Points, in no order, along strands that fork and pass close to each other.
In the rows, zero is written as 128.
Two points are linked if the straight distance between their rows is under 102. Some points are linked to none.
funaf: [100 165 125 112 204 133 123 134 125 123 140 102  95 175 155 127 107 120
 129  74 167 122 122]
Fele: [157  83 138 121 139 191 149 141 117 160 109 163 124 118  89  92 164 133
  65 158  86 133  97]
kemaz: [161 139 126  95 170 136 186 127 114 172 130 106  74 133 152  78 147  99
 117 131 144 107 100]
Tuf: [179  98 145 104 141 121 110 102  82 143 141  78 111  92 149 158 113 158
 174 117 158 169 180]
dafe: [102  98 114 126  78 112 162 128 119 144 167 151 116 117 152 154 125 135
 151 179  47 181  60]
res: [122 173  58 136 150 121 143 131 146 126 130 159 108 155 103 108  48 129
 143 133 130 150 168]
bas: [147 112 166 170 126 128  88 110 119 125 152  89 117  90 160 131 151 122
 148 122 198  99 177]
rutat: [100 123 135 153 142 157  96 142 154 106 107 167 183 119 107 171 153 123
  72 132 137  99 145]
luku: [101 151  91 115 162 171 164 137 116 167 101 135  80 117 117 120 123 136
  88 126  95 145  65]
rusa: [120 113 121 111 134 126 102  74  87  98 105 136 191 152 123  81 160 140
 117 102 181 120 140]
zira: [109 101  99 144 116 133  89 116 136 115  95 165 203 108 105 142 127 140
  98 146 163  94 148]
dad: [ 95 181 120 128 109 122 140 162 115 131 139 172  84 131 110 163 105  99
 118 155 100 206  66]
Belo: [143  88 175 117 123 157 125 139  93 126 114 150 151 148  89 105 181 104
  88 115 123 128  77]
nok: [144 121 107 103 135  94 134 130 136 120 149 165 185 109  98  99 117 127
 115 185 183 110 149]
lis: [105  92 136 130  88 133 118 179 127 102 131 148 218 138  79 143 156  73
 105 137 123 137 106]
vopu: [133 159  78 135 131 129 139 165 174 104 145 193 146 154  54 109 100 111
  99 159 103 181 134]
Sir: [ 93 133 152 113  84 105  96  99 104 135 127 125 108 123 176 167  70 200
 176 102  99 154 143]
ruru: [115 118  96 127  58  86 138 153 166  94 149 130 160 133 120 123 125 100
 148 154 150  79 131]
lazub: [ 95 120 160 103 121 123 125 143 133  80 155 127 182 128 100 162 162 114
  88 116  93 116 111]
Mor: [112 115 109  77 141  89 134 110  86  91 114 147 203 150 105  93 147 133
 112 119 142 133 138]
kefil: [159 120 150 109 167 130 120 111 138 153 139 109  91  83 151 141  98 158
 146 158 125 130 170]
burun: [159 133 124 106 160 161 139  89  96 154 105 131  83  71 150  90 119 137
 105 157 154 139 105]
ronus: [139  82  89 166 122  97 127 106 100 135 102  84 138 119 157 147 113 102
 157 106 225  92 168]
mig: [112 151 108 106 206 141 149 141 136 134 146 107  68 163 122 132 104 144
 125  93 120 126  94]
Mivad: [131  89  97 161 131  99 123  91 111 119 106 136 190 118 110 137 102 129
 119 145 172  87 149]
sovab: [120 125 163 178 138 171  90 108 135 117 102 144 146 114 102 159 150 126
  69 104 117  77 120]
bep: [174 124 132 148 139 152 118  77  64 132 114  86  99  87 121 128 123 183
 144  96 115 152 134]
lufe: [ 96 147 116 105  97  97 132  91 105 141 152 147  94 105 136 151 139 186
 154 159  51 148 101]
tun: [116 143 132 213 172 156  90 133 149 134 116 109  83 117 110 168 145 142
  99  90 153 101 144]
keke: [146 138 116 142 212 167 113 142 118 157 115 147  89 151 115  72 167 157
  90 117 160 142  81]
ziser: [123 139 128 164 217 152 114 132 127 123 157 129  81 157 125  98 138 154
 110  94 187 116  84]
veme: [ 97 107  96  84  78 162 184 124 145 156 143 125 121 107 198 135 145 152
 150 114  73 165 114]
revu: [147 119  82 195 176 139 110 134 126 141 111 115 148 112  88 174 121 126
 123 113 209 145 172]
gad: [109 142 140  87 123 128 126 100 121  79 122 160 127 111 146 166  84 133
 120 125  74 143 136]
mun: [150 122 137 151 106 187 190 123 157 106 160 108 135 142 167  93 164 117
 105 110 100 102 129]
zakam: [141 114 146 159 104 139  62 128 147 110 108 141 115  74 142 126 176 131
 103 131 187  90 134]
segut: [ 92 163 129  89  89 127 144 139  84 115 120 174 112 134 141 162  80  75
 120 143 105 176  64]
tanan: [129  86 171 121 123 130 159 129 100 119 136  95 147 142  98  93 172  90
 113 117  83 127  63]
soti: [108 154  84 167 142  94 110 164 163 139 154 127 124 136 125 137  91 135
 156 149 177  96 185]
poz: [154 103 120 159 125 106 118 125 110 139 146  83 146 108 162 157 134 108
 158 122 225 118 193]
mer: [131 142 112 134 212 146 154 135 139 158 171 100  73 156 124  91 140 142
 121 104 152 111 100]
buza: [129 128 119  96 104 111 154 176 185 181 155 110  72 151 148 133 103 118
 176 179  87 183  88]
bora: [137 164 132  92  96  81 122 115 152  88 173 131 143 133 103 124 139 162
 163 139  66 161 173]
bodi: [139 111 163 134  87 161  69 131 123  95  83 164 115 134 127  92 206 147
 109 126 144  95  92]
Tapil: [140 143  97  92  87 104 147 104 134 114 143 156 137 157 141  94  55 118
 145 141 110 114 154]
kore: [160  93 120 170 104 178  68  87 115 113  64 142 166 134 130 123 167 135
 136 124 226 128 135]
Zavu: [116 111 111 110 128 165 102 127 113 144  90 170 194 167 114 112 191 104
  98 141 171 114 124]
dasib: [137 154  74 113  97 134 133 144 147 119 108 215 128 136  78 119  88 103
  90 158 102 187 135]
zuso: [136 128 100  64 107  86 146 138  91  92 131 190 147 128 124  66  98 101
 126 162 138 182 116]
Zuvis: [129 146 109  59 125  67 150 118  96  79 124 152 164 143 109  85 116 134
 141 127 119 157 135]
nuban: [108 114 154 117  68  92 138 129 102 134 153 135 115 140 132 144 106 109
 173 161  44 199  62]
Zabo: [147 112 181 103 132  92 127 154 156 121 200 114 137 114 105 136 172 118
 128 178 126 119 114]
vogub: [152  92 136  96 134 128 188 133 152 155 175  99 106 103 146  99 159 136
 150 157  90 111 132]
duf: [104  85  74 150  90 103 114 116 155  95  59 136 120 111 130 131 122 112
 114 110 173  66 139]
tesiv: [111 111 188 113 109 107 115 142 162 130 183 116 133 116 143 158 143 150
 172 126 104  84 180]
daz: [103 162 122 102 187 143 129 169 129 115 110 134 130 170  96 145 122 102
  89  92 126 156  79]
nikun: [107 130 107 142 132 153  68 183 182  99  93 152  99 122 104 140 200 133
  97 105 149 112 111]
Zat: [106  91 145 122  75 139  70 125 127  76 103 150 157 128 113 107 226 126
 107  97 148 105 110]
pamat: [175 117 121 101 135 119 118 117 103 130 135 109 126  86 157 145  65 142
 182 144 179 168 189]
kepav: [111 113 100  99 133 166 198 121 127 154 111 129 105 109 138 125 128 106
  92 114  61 132  74]
Zako: [122 103 121 133 101 122 179 158 104 162 135 159 118  93 114 147 126 107
 132 179  71 186  52]
ses: [194 110 170 172 150 158 118  98 102 137 104  96 116 118 124 148 115 117
 114 108 181 138 144]
Nivu: [127 120 147  67 139  76 155 128  76  91 138 111 126 130 102 101 173 112
 123 102  82 164  81]
Fur: [108  92  83 103 120 117 118 143 103 136  95 193 207 171  90 111 142 109
 111 151 162 102 112]
kime: [108 118 106 106 148 130 181 169 136 152 116  72 105 163 120 138 102  79
 139 134  70 166  66]
narek: [104 169  83  89 109 122 143 122  88 109  88 176 137 115 142 122  61 100
 115 140 146 168 123]
levim: [128 136 177 145 130 119 111  81  96 108 113  78 124 158 166 121 158 126
 140  64 144  69 129]
natuf: [152 104 167 102 161 165 120 116 111 136  99 158 128 125 111 113 151 123
  78 132 106 119  97]
lebib: [ 86 158  99 154 130 132  84 181 176 101 117 116  95 104 106 167 167 104
 107 101 146  94 115]
defa: [145 127 148 108 131 108 151 107  89 125 113 106 143 155  91  78 197 129
 115  93  75 147  75]
fitu: [135 126 177 151 131 111 120 184 154 120 137 132 155 118  74 141 117  81
 123 195  87 182 106]
nobe: [133 115 160 142 145 129 114  68  89  90 102 105 151 151 165 115 133  99
 123  61 172  98 135]
Lilim: [102 163 136 123 130 116 124 181 181 136 179 106 112 139 119 167 139 106
 155 141 137 103 149]
Vora: [126 177 109 114 101 113 119 164 177 170 164 143  65 142 137 159  95 133
 165 164  75 181  91]
nobo: [ 81 108 133 140 106 130  96 207 138 118 106 118 183 138  93 143 185  71
 110 138 138 144  75]
Zum: [105 118 133 139 114 187  70 141 120 133  84 183 145 164 120 122 213 104
 116 142 176 112 114]
gub: [122 122  82 167 116 145  79 112 152 124  44 139 139 128 127 116 159 119
 143 111 231 121 137]
zogun: [151 132 106 118 170 147 111  94 113 127  82 128 163 121 129 146  92 109
 107 103 184 147 157]
koti: [116 129 157 144 126 129 133  95 128 102 144  92 128 139 104 127 176 155
 105  76  67  68 112]
rono: [ 93 149 136  81 109 121 127 126 119 175 146 137  83 132 185 156  71 143
 164 148 118 131 111]
Tavag: [109 116 124 143 112 185  68 184 137 129  86 152 120 146  89 132 226 115
 104 125 136 120  89]
Taza: [145 135 130 144 180 154 145 123 161 176 134 102  79 107 139 122 126 147
 129 146 112  97 153]
Regog: [146 136 147 111 162 131  87  88 101  83 127 135 159  84  92 123 152 180
 119 112 119 158 165]
tovef: [143 129 152  92 163  98 122 129 131 104 159 158 166  85 128 110 139 138
 121 169 148 143 161]
talim: [138  89 169  91 140  70 152 149  85 119 141 110 130 111 116 102 149 116
 159 152  75 179  73]
Tevol: [105 119 156  74  95 101 131 111 137 149 133 122  95 131 170 155  79 192
 179  94  64 138 135]
fip: [ 90 132  77 122 101 126  97 179 163 101  93 140 158 137 102 129 184  82
 105 121 163 127  84]
Tudiv: [130 136 127 167 193 142 110 149 116 172 137  65  78 139 131 156 118 128
 152  97 181 128 174]
kon: [191 143 142 175 178 183  90 114 118 153  80 115 133 129 109 138 127 120
 109  98 203 144 134]
Pive: [131 128 122 106 143 127 166  90  77 175 138 144  97  63 151 110 125 159
 118 186 140 146  89]
dova: [111  94 124 107  98 110  91 155 125  90 128 158 175 109 115 105 207 117
 126 121 158 114 106]
zesot: [139 148 148 137 132 120 141  95 111 119 121  94 140 155 112  81 198 143
 112  77  76  92  98]
dabas: [143 150 124 169 124 151 129 174 141 151 107 129  95 168 113  82 205 112
 110 122 178 106  45]
Kol: [127 119 153  79 120 100 130 139  95 103 135 182 126  90 124 130 131 133
 118 162 103 183  96]
palel: [138 148 157  97  96 116 119 150 191 162 145 153 105 150 157 142  71 145
 177 132 122 148 179]
nimi: [110 106 123 147  97 107  85 109 134  69 120 136 147  84 141 130 174 141
 115 115 175  77 149]
fusik: [183 118 164  90 168 134 139  95 100 144 121 128 109 112 143  67 148 155
  99 154 149 129 104]
Sofu: [118 134 167 106 118 120 141 158 156 113 156 109 152 139 110 159 123  86
 123 138  87 121 114]
zamo: [147  97 159 152 144 136 120  84 130 140 152  99  99 109 134 137 139 184
 139 114  80  91 172]
nozov: [101 115 112 106  99  86 121 111 112  95 141 106 167 151 162 108 139 108
 157  87 173  75 149]
Sagi: [128 146 126 101  98  72 129 121 136  87 187 146 171 136 109  92 138 139
 165 146 100 125 188]
Kod: [153 129 133 112 138 122 113  88  71 145 134  84  92  70 141 124 119 196
 180 117 115 165 151]
ramo: [127 164 130  88 122  67 134 116 108 137 132 126 105 112 102 130 176 179
 148 145  44 157 111]
dinis: [100 125  98 118  97 176 182  99 114 157 137 127 100  98 197 108 138 153
 134 108  94 138 126]
gokam: [139 126 119  95 137 120 139 120 132 175 151 150  76  61 168 137 115 166
 140 205 120 135 112]
suri: [115 139 140 149 107 106 139 178 174 104 164 125 176 155  84 129 102  53
 132 170  97 183 130]
dev: [127 128 165  98 109  77 131 166 135 100 184 123 168 114 128 117 165  80
 147 158 162 132 129]
Dogor: [168  97 128 121 128 150 193 154 129 132 140 117 129 111 144  52 172 102
 115 128 113 148 100]
guk: [119 121 157 137 104 117 108 145 142 121 136  93  85 123 168 132 156  91
 130  97 151  53 120]
tazu: [151 116 154 186 155 142 109 149 122 182 133  63  87 123 155 169 127 113
 135 135 181 113 186]
raba: [134 108 134 180 141 137 110 155 138 151 139  99 131 117 116 201  88 123
 138 150 162 148 216]
Rigeb: [144  94 171 113 151 126 128 176 128 140 140 141 154 113  77 140 158  89
 106 172  98 163  84]
Bibar: [129 123 143 112 161 111 125 101 109 125 132 103 146 136 161 148  97 110
 151 105 153 106 182]
zuk: [127 145 137 103 103 116 129 132 171 103 168 175 148 133 122 151  87  94
 141 161  86 144 164]
Tode: [119 170  85 151 139 116 131 156 175 133 134 186 166 143  62 115  91 126
 108 163 131 135 154]
gud: [117 179  88 115 163 119 126 157 152  98 181 167  97 159 112 111  64 141
 135 134 134 176 144]
gutaz: [130 146 159 144 154 203  82 119 131 156  76 167 134 176 117 118 185 108
  98 128 176 111 101]
Kikim: [113 127 155 139 130 108 106 140 152 111 180 125 146 102 145 151 114 139
 156 149 139  97 198]
boged: [150 111 179 129 127 118 119 116 112 108 154 120 136 126 130  76 206 126
 104 124 147 101  94]
bem: [154 131 161 206 113 121 127  83 105 116 120  78 115 151 150 103 165 166
 144  78 130  60 143]
keloz: [113 140  94 156 102 100 137 115 144 125 114 140 153 158 115 145  64 116
 134 135 134  67 166]
kidos: [117 117 152 146 103 151 143 129 150 128 145  81 116 138 152 130 168  89
 119  93 112  50  85]
Gopu: [ 89 152  97 128 182 145 104 153 140 110 119 140 140 164 110 132 145 116
  94  86 173 127 104]
fipi: [136 102 149 138 119 112 124 159 138 166 127 109 141 146 148 168  65 133
 161 130 150 153 228]
domat: [136 136 106 153 132 182 199 137 161 146 130  85 122 161 142  94 148  94
 104  99 105  84 108]
zuvet: [151 141 165 172 128 182  92 109 117 136  59 157 135 171 131 103 162 125
  98 122 163  84  74]
masuv: [160 124 176  97 158 109 118  85  90 111 131 115 134 123 139  72 161 142
 119 110 148 127 121]
noni: [123 102 108 137 124 170 146  73  86 134 109 129  96  75 140 135 109 182
 104 128  85 126  98]
lezur: [173 117 164 152 124 167 141 116 108 129  87 152 153 181 149  72 163 160
 106 145 162  97  81]
Duv: [136 134 160 215 107 121  83  84 100  90  91 102 117 133 140 123 168 174
 133  79 148  96 129]
Ribu: [119  98  91 135 116 151 197 162 114 167 118 142 132  80 134 111 147  92
 115 160  93 202  63]
nopaz: [ 78 130 100 141  99 173 179  89  89 150 156 164 127  83 183 128 156 166
 117 134  81 166 108]
mizov: [138 123 134  97 102  64 144 141 135  87 186 139 174 144 102  92 124  95
 147 165 127 124 143]
sabir: [185 127  96 142 128  97 120  79 117 138 112 131 136 144  87 126  22 125
 142 153 143 122 159]
Kop: [151 124 179 154 156 142  76  89 109 108 151 115 154  73 117 131 155 166
 106 127 142 114 159]
Vagut: [128  79 181 119 114 116 119 140 115 150 134  75 139 148 145 180  80 162
 164  90 141 146 223]
Zatup: [132 145 128 158 183 187  72 112 131 142  74 151 156 148 109 138 152 132
  98 103 194 133 136]
fufa: [102 108 107 105 107 151 199 149 144 151 123 102 104 120 135 151 112  99
 130 151  47 146  75]
pemo: [140 155 145 113 137 117 107 127 154 158 142 143  69  75 161 151  88 152
 162 193 137 150 157]
Dol: [120 115 101 161 107  98 113 146 145 137 148 114 135 109 134 155  96 125
 159 156 174  85 212]
vid: [153 108 129  86 153 111 162 153 180 185 178 104  91 117 141 121 134 131
 151 168 110 127 118]
Tem: [130 162 149 142 171 129 120 159 174 163 151 111  94 116 117 156 129 142
 141 153 124  94 160]
peren: [108 159 127 101 156 123 151 175 115 132 109 116  99 159  96 148 111  76
 119 111  90 172  63]
Lubo: [123 119 149 121 151 162 117  97 131 102 115 140 140  97 120 180  86 138
  98 122  82 125 163]
fuze: [110 153 121 111 138 112 103  81  90  82 100 108 155 122 116 145 116 163
 142  92  79 132 167]
lovi: [114 146 163 122  57 113  86 102 149 156 148 170 106 132 175 144  65 179
 172 115 101 175 150]
pemuv: [118 111 154  71 100  81 154 140  95 121 149 115 109 132 131 128 133 127
 164 147  51 181  63]
retok: [132 163 157  90 132  80 126 124 129  95 157 130 130 107  94 133 175 163
 123 138  58 155 147]
bifug: [ 90 149 125 128 103 126 106  71  78 155 108 104 103 101 140 179 105 212
 171 115  76 152 136]
Kopug: [113 124 133 125 143 129 144 148 147 200  96 111  70 139 151 166  59 158
 145 115  93 126 162]
Romo: [ 90 119  66 135 110 105 112 218 154 100 124 138 149 157  80 118 161 103
 137 133 188 147  88]
lus: [110 157  62 141 142  91 127 155 155 122 128 146 151 156  99 105 121 111
 132 144 190  93 117]
tad: [153 167  95 100  92 112 136 155 175 132 166 161 109 141 112  90  85  74
 147 168 114 190 146]
tade: [ 83 143  81 151 150 139 101 129 150 114  76 148 139 155 127 111 159 119
 118  88 222 115 117]
vapig: [124 108 161 143 125 138 119 190 155 131 142 127 153 102  73 152 185 108
  88 167 121 117  90]
Deti: [104 107 104 156  91  77 130  95 110  98 129 128 172 159 109 132  67 141
 145 116 120  56 168]
gom: [131 171 132  72 143 103 146 158 120 141 145 135 101 119 146 131 111  99
 133 156 133 155 102]
Verul: [124  81 185 124 128 139 117 126 113 179 104  70 105 140 168 167  77 147
 155  88 120 134 185]
tulol: [133 128 143 125 142 140 102  71 103 111  88 134 181 135 168 102 144  99
 119  87 206 105 120]
rofe: [119 171 102 120  88 128 123 158 144 108 132 195 106 129  99 136 101  82
 121 154  86 223 103]
lag: [110 112  98 132 101 118 126 185 144 127 115 171 200 155  73 131 140 102
 110 158 151 116 118]
Rav: [121 121 141 193 119 129  88  81  98  91 104  98 154 112 131 146 167 145
 126  78 146 105 176]
pum: [150  99 116 139 116 178 199 157 107 131 123 141 134  91 153  81 168 108
 102 136 106 185  87]
guso: [127 146 131  90 146 106 137 191 132 110 113 160 149 141  86 123 124  83
 109 150 131 174 108]
Tef: [197 118 161 177 145 159 140  91  99 124 106 119 144 152 150  64 138 175
 121 137 174  98  95]
bulom: [134 128 117 174 104 161 144 169 157 145 110 113 115 139 105  98 192 108
  88 130 127  98  55]
Pepa: [157 130  79 137 169 136 135 117  99 143  94 108 126 130 142 167  75 111
 147 105 184 175 175]
lib: [131 125  56 203 143 107 127 135 133 146 105 110 148 127  78 165  89 141
 118 139 198 123 168]
zuri: [142 118 101 128 134  73 122  94 121  95 142 156 186 136 101  95  89 156
 125 160 154 101 148]
Dak: [195  87 151 140 150 153 124  83  74 124 101 102 106  93 124 179 108 140
 122  84 135 164 135]
Ferum: [129 123 139 111 105 134 140 170 195 161 154  97 114 156 125 146 101 105
 153 169  48 163 103]
gib: [121  98 172 130 139 133 138 132 153 195 110  87 101 150 152 170 100 135
 147 105 111  93 176]
gade: [123 130 151 116  88 110 140 139 157  96 161 138 134 149 113 145  89  72
 145 161  63 201 129]
diti: [154 110 118 151 134 182 153  73  92 110  95 118 114 119 144  98 121 165
  86  97  81 113 114]
Mavob: [173 114 130 183 133 177 164  81 109 125 109  95 115 121 156 101 106 166
 126 102  94 102 165]
Muteb: [192 128 122 129 134 170 195 118 125 109 123 139 120 107 168  49 155 135
 107 137 131 128 128]
bog: [135 145  98 139 189 126 126 157 115 148 121  96 100 129 137 166  78 142
 159 103 171 164 187]
penor: [202 149 148 190 160 159 163 106 129 160 103 115 129 136 158  74 143 133
 115 144 187  88 113]
tif: [ 96 120 165 127 124 119 114 107 120  96 134 109 143 153 149 177 126 141
 134  66  83  80 157]
Til: [ 97 110 177 146 118 130 102 136 125 145 137  94 123 149 160 175 118 124
 140  91 115  67 179]
Zov: [ 73 160  59 130 135 169 181 114 133 182 130 149  82 118 159 167  99 153
 126 150  94 142  92]
Risid: [159 131 174 177  99 138  87 102 118  88  96 128 117 132 146 102 183 154
 110 105 161  72  99]
Mefor: [ 89 121  85 149 104  84 129 127 147 119  92 128 144 144 144 153  94 108
 131 106 164  57 139]
padil: [122 144  67 168 164 106 122 149 146 121 153 131 124 160 103 113  49 149
 154 128 168 124 181]
mapav: [176 157 123 160 149 184 171 145 157 146 120 143 136 129 148  59 169 131
  85 135 146 134 126]
sel: [130  78  96 142  99 109  89 103 152  72  59 134 134 104 150 106 163 129
 109 105 181  95 142]
Vig: [129 137 158 124 160 134 120 115 127 125 130 122 128 115 133 147 136  96
 104 117 151  99 146]
motib: [ 79 149  60 120 139 162 177 153 140 162 133 129  73 134 132 148 118 142
 121 135  85 177  63]
mibu: [110 101 127  70  75 119 159 125 140 164 148 123  93 130 174 123 114 164
 168 122  74 142  95]
Dovat: [ 98 162 109 138 106 106 112 199 176 101 169  99 144 128 104 137 141  84
 129 143 140 120 131]
Det: [162 113 157 185 124 171  59 116 141 128  90 141 148 112 131 129 169 147
 112 134 201 111 129]
rad: [116 144 119 128 118 128 132 124 161  99 141 156 173 135 115 156  84 108
 118 141 111  99 175]
vibef: [ 99 161 100  82  71  98 143 107  84  91 129 197 142 128 145 110  81 109
 122 153 125 174 121]
Subun: [105 124 132  69 111 126 125 105 100 122  97 133 116 148 180 156  45 130
 165  93 125 135 169]
mune: [112 159 123  95 133 140 144 150 141 187 119 115  65 142 153 158  74 142
 149 131  96 132 112]
kevi: [132 129 138 100  84 105 103 120 154 142 141 165 101 122 171 120  49 161
 184 140 111 179 205]
pek: [171 124 163 206 131 141 105 121 127 153 125  78  83  97 150 150 144 129
 131 143 185  85 150]
nediz: [129 160 135 140 148 128 113 154 150 144 120 113 101 134 129 110 181  86
 106 118 184  99  85]
Vif: [113 104 171 106 125 114 147 123 163 141 182  97 133 134 133 157 147 168
 161 116  57  92 144]
pamu: [161 120 139 177 114 170 186 101 131 107 135 113 134 130 165  78 145 153
 128 101  93  85 160]
zup: [126 156 114  80 161 127 131  99  86 112  76 141 145 115 157 136  85 106
 113 111 163 152 121]
san: [168 118 176 157 120 137 117 102 136 126 133 119 117 120 145 101 172 125
 104 126 158  75  97]
tibu: [170 119  83 111 113  97 129  87  98 134 128 126 134 113 128 118  37 141
 182 159 158 152 169]
numo: [138 102 158 175 107 170 131  97 147 115 129 115 141 126 118 130 168 146
  81 105  84  63 108]
lukag: [100 160 132  93  74 137 121 125 118 168 112 147 105 146 194 166  37 134
 163 111 128 150 147]
gizeg: [ 89 103  90 134  89 129 182 109  91 150 180 154 147 112 166 145 167 165
 154 158  67 184  90]
rudu: [144 115 139 129 171 133 164 174 150 166 130 109 124 117  79 106 163 100
 104 155 109 152  74]
vamob: [106 175 102 132 190 110 115 136 133 133 127 100 127 140 151 142 130 108
 142 105 198 107 152]
mafop: [175 143 137 144 172 177 150 136 128 171  94 148 115 144 122  72 155 137
  70 144 151 122  79]
nug: [134 120 110 168 153 170 173 167 166 161 148 110 129 129  94  87 176 108
  89 141 122 130  87]
zar: [157  94 178 184 146 150 108  95 101 131 137  75 116 108 117 169 123 159
 128 104 114 123 186]
kiruk: [105 172 117 156 182 148 106 160 167 108 168 142  97 138  98 173 116 143
 111 123 104 120 124]
kaz: [139  83 159 117 126 114 163 148 147 139 186  98 139 105 104 110 179 116
 128 168  85 113  98]
tasav: [108 132 105 170 120  90 105  79  94  94 104  87 185 127 111 133 151 152
 154  79 132 100 181]
vono: [124 171 122 106  93 136 112 165 185 149 144 160  68 142 146 138  74 127
 166 143 101 172 151]
tazan: [120 115 122 110 115 105 128 110 115 120 118 110 158 148 154 131  45 133
 176  90 131 114 195]
Miv: [ 88 145 109 141 137 118  98 207 169  98 164 102 109 128 104 146 181 117
 116 117 152 128  88]
nud: [122 145 131 108 146 115 118 159 153 130 138 142 149 120 121 120 170  99
 104 136 183 104 130]
bedat: [123 178  92  97 151 103 148 145 154 125 115 137 138 154 137 116  75 100
 127 144 150 135 162]
kilam: [119 130 154  92 109 126 154 156 182 143 158 107 107 157 130 171  91 108
 155 129  73 127 120]
faz: [ 91 161 112  87  58 117 137 119  91 116 153 180 125 150 151 115  78  73
 143 136 101 191  95]
vul: [114  95  87 105  80  72 111 146 146  85 131 148 159 112 123  99 163 113
 125 134 168  79 106]
vub: [163 127  87 177 141  99 115 118 122 156 100 120 150 141  67 149  59 132
 139 157 182 108 157]
maf: [109 135 128 136 121 152 127  59  61 153 133 122 106  88 159 163  99 192
 137 137 103 137 102]
nuv: [115 117 129 131 141 160 165 135 155 146 141  88 121 157 122 147 137  81
 103 107  79  78  93]
daka: [121 167 115 128 144  86 111  74  98  94  85  95 185 131 103 131 142 131
 136  84 121 130 187]
sopeb: [110 174 114 131 164 130 121 173 152  93 180 134 109 158  97 139  96 125
 125 123 110 157 115]
tep: [102 147 137  93 117 106 128 104 121  84 138 119 167 158 127 149 127 143
 140  90  64 113 163]
rorid: [126 107 139 125 128 131 156  97 135 133 149  94 119 123 134 125 154 171
 140 111  52  86 140]
rumeb: [146 106 159 161 156 163 113  95 115 140 108 108 111  94 119 189  90 140
 113 118  90 125 183]
feluz: [126 123 110  95  82  83 131 110 132 111 132 125 149 177 136 107  57 144
 178  89  94 116 181]
kal: [130 117 120  91 126 123 179 101  79 136 134 119  97 115 159  70 158 136
 117 111  97 147  80]
fimu: [143 133  92  85  74  91 145 116 149 133 158 170 113 149 139  80  72  88
 165 160 122 152 176]
ditab: [148 126 161  89 171 111 106 110 104 104 151 151 140  82 104 102 160 177
 103 154 118 155 135]
Piro: [ 96 141 136 107  89 127 118  86  93 116 133 178 106 112 147 168  90 161
 128 144  64 152  96]

A fork is a point with three links, a tip a point with one. Leave the first point through the second and follow the links. Name the first fork or tip that comes.
pemo, kefil: Zum
Gopu, tade: keloz
sel, nimi: Zov
Bibar, Vig: Rigeb

A fork is a point with three links. Follow the links from the first point to the second and name the forks in between, in order.
penor, sabir: gutaz
gutaz, san: Zum
fimu, Mor: tazan > gib > Duv
lezur, Risid: gutaz > Zum
Zavu, nobe: Zum > Risid > Duv

Follow the links from the first point to the second, and from the first to the third. Name the last point that the two ways share.
fusik, gib, dad: Duv
dova, pek, gutaz: Risid
Tef, vul, Kod: gutaz
mafop, bedat, Ferum: dafe
Piro, Dol, Nivu: rorid
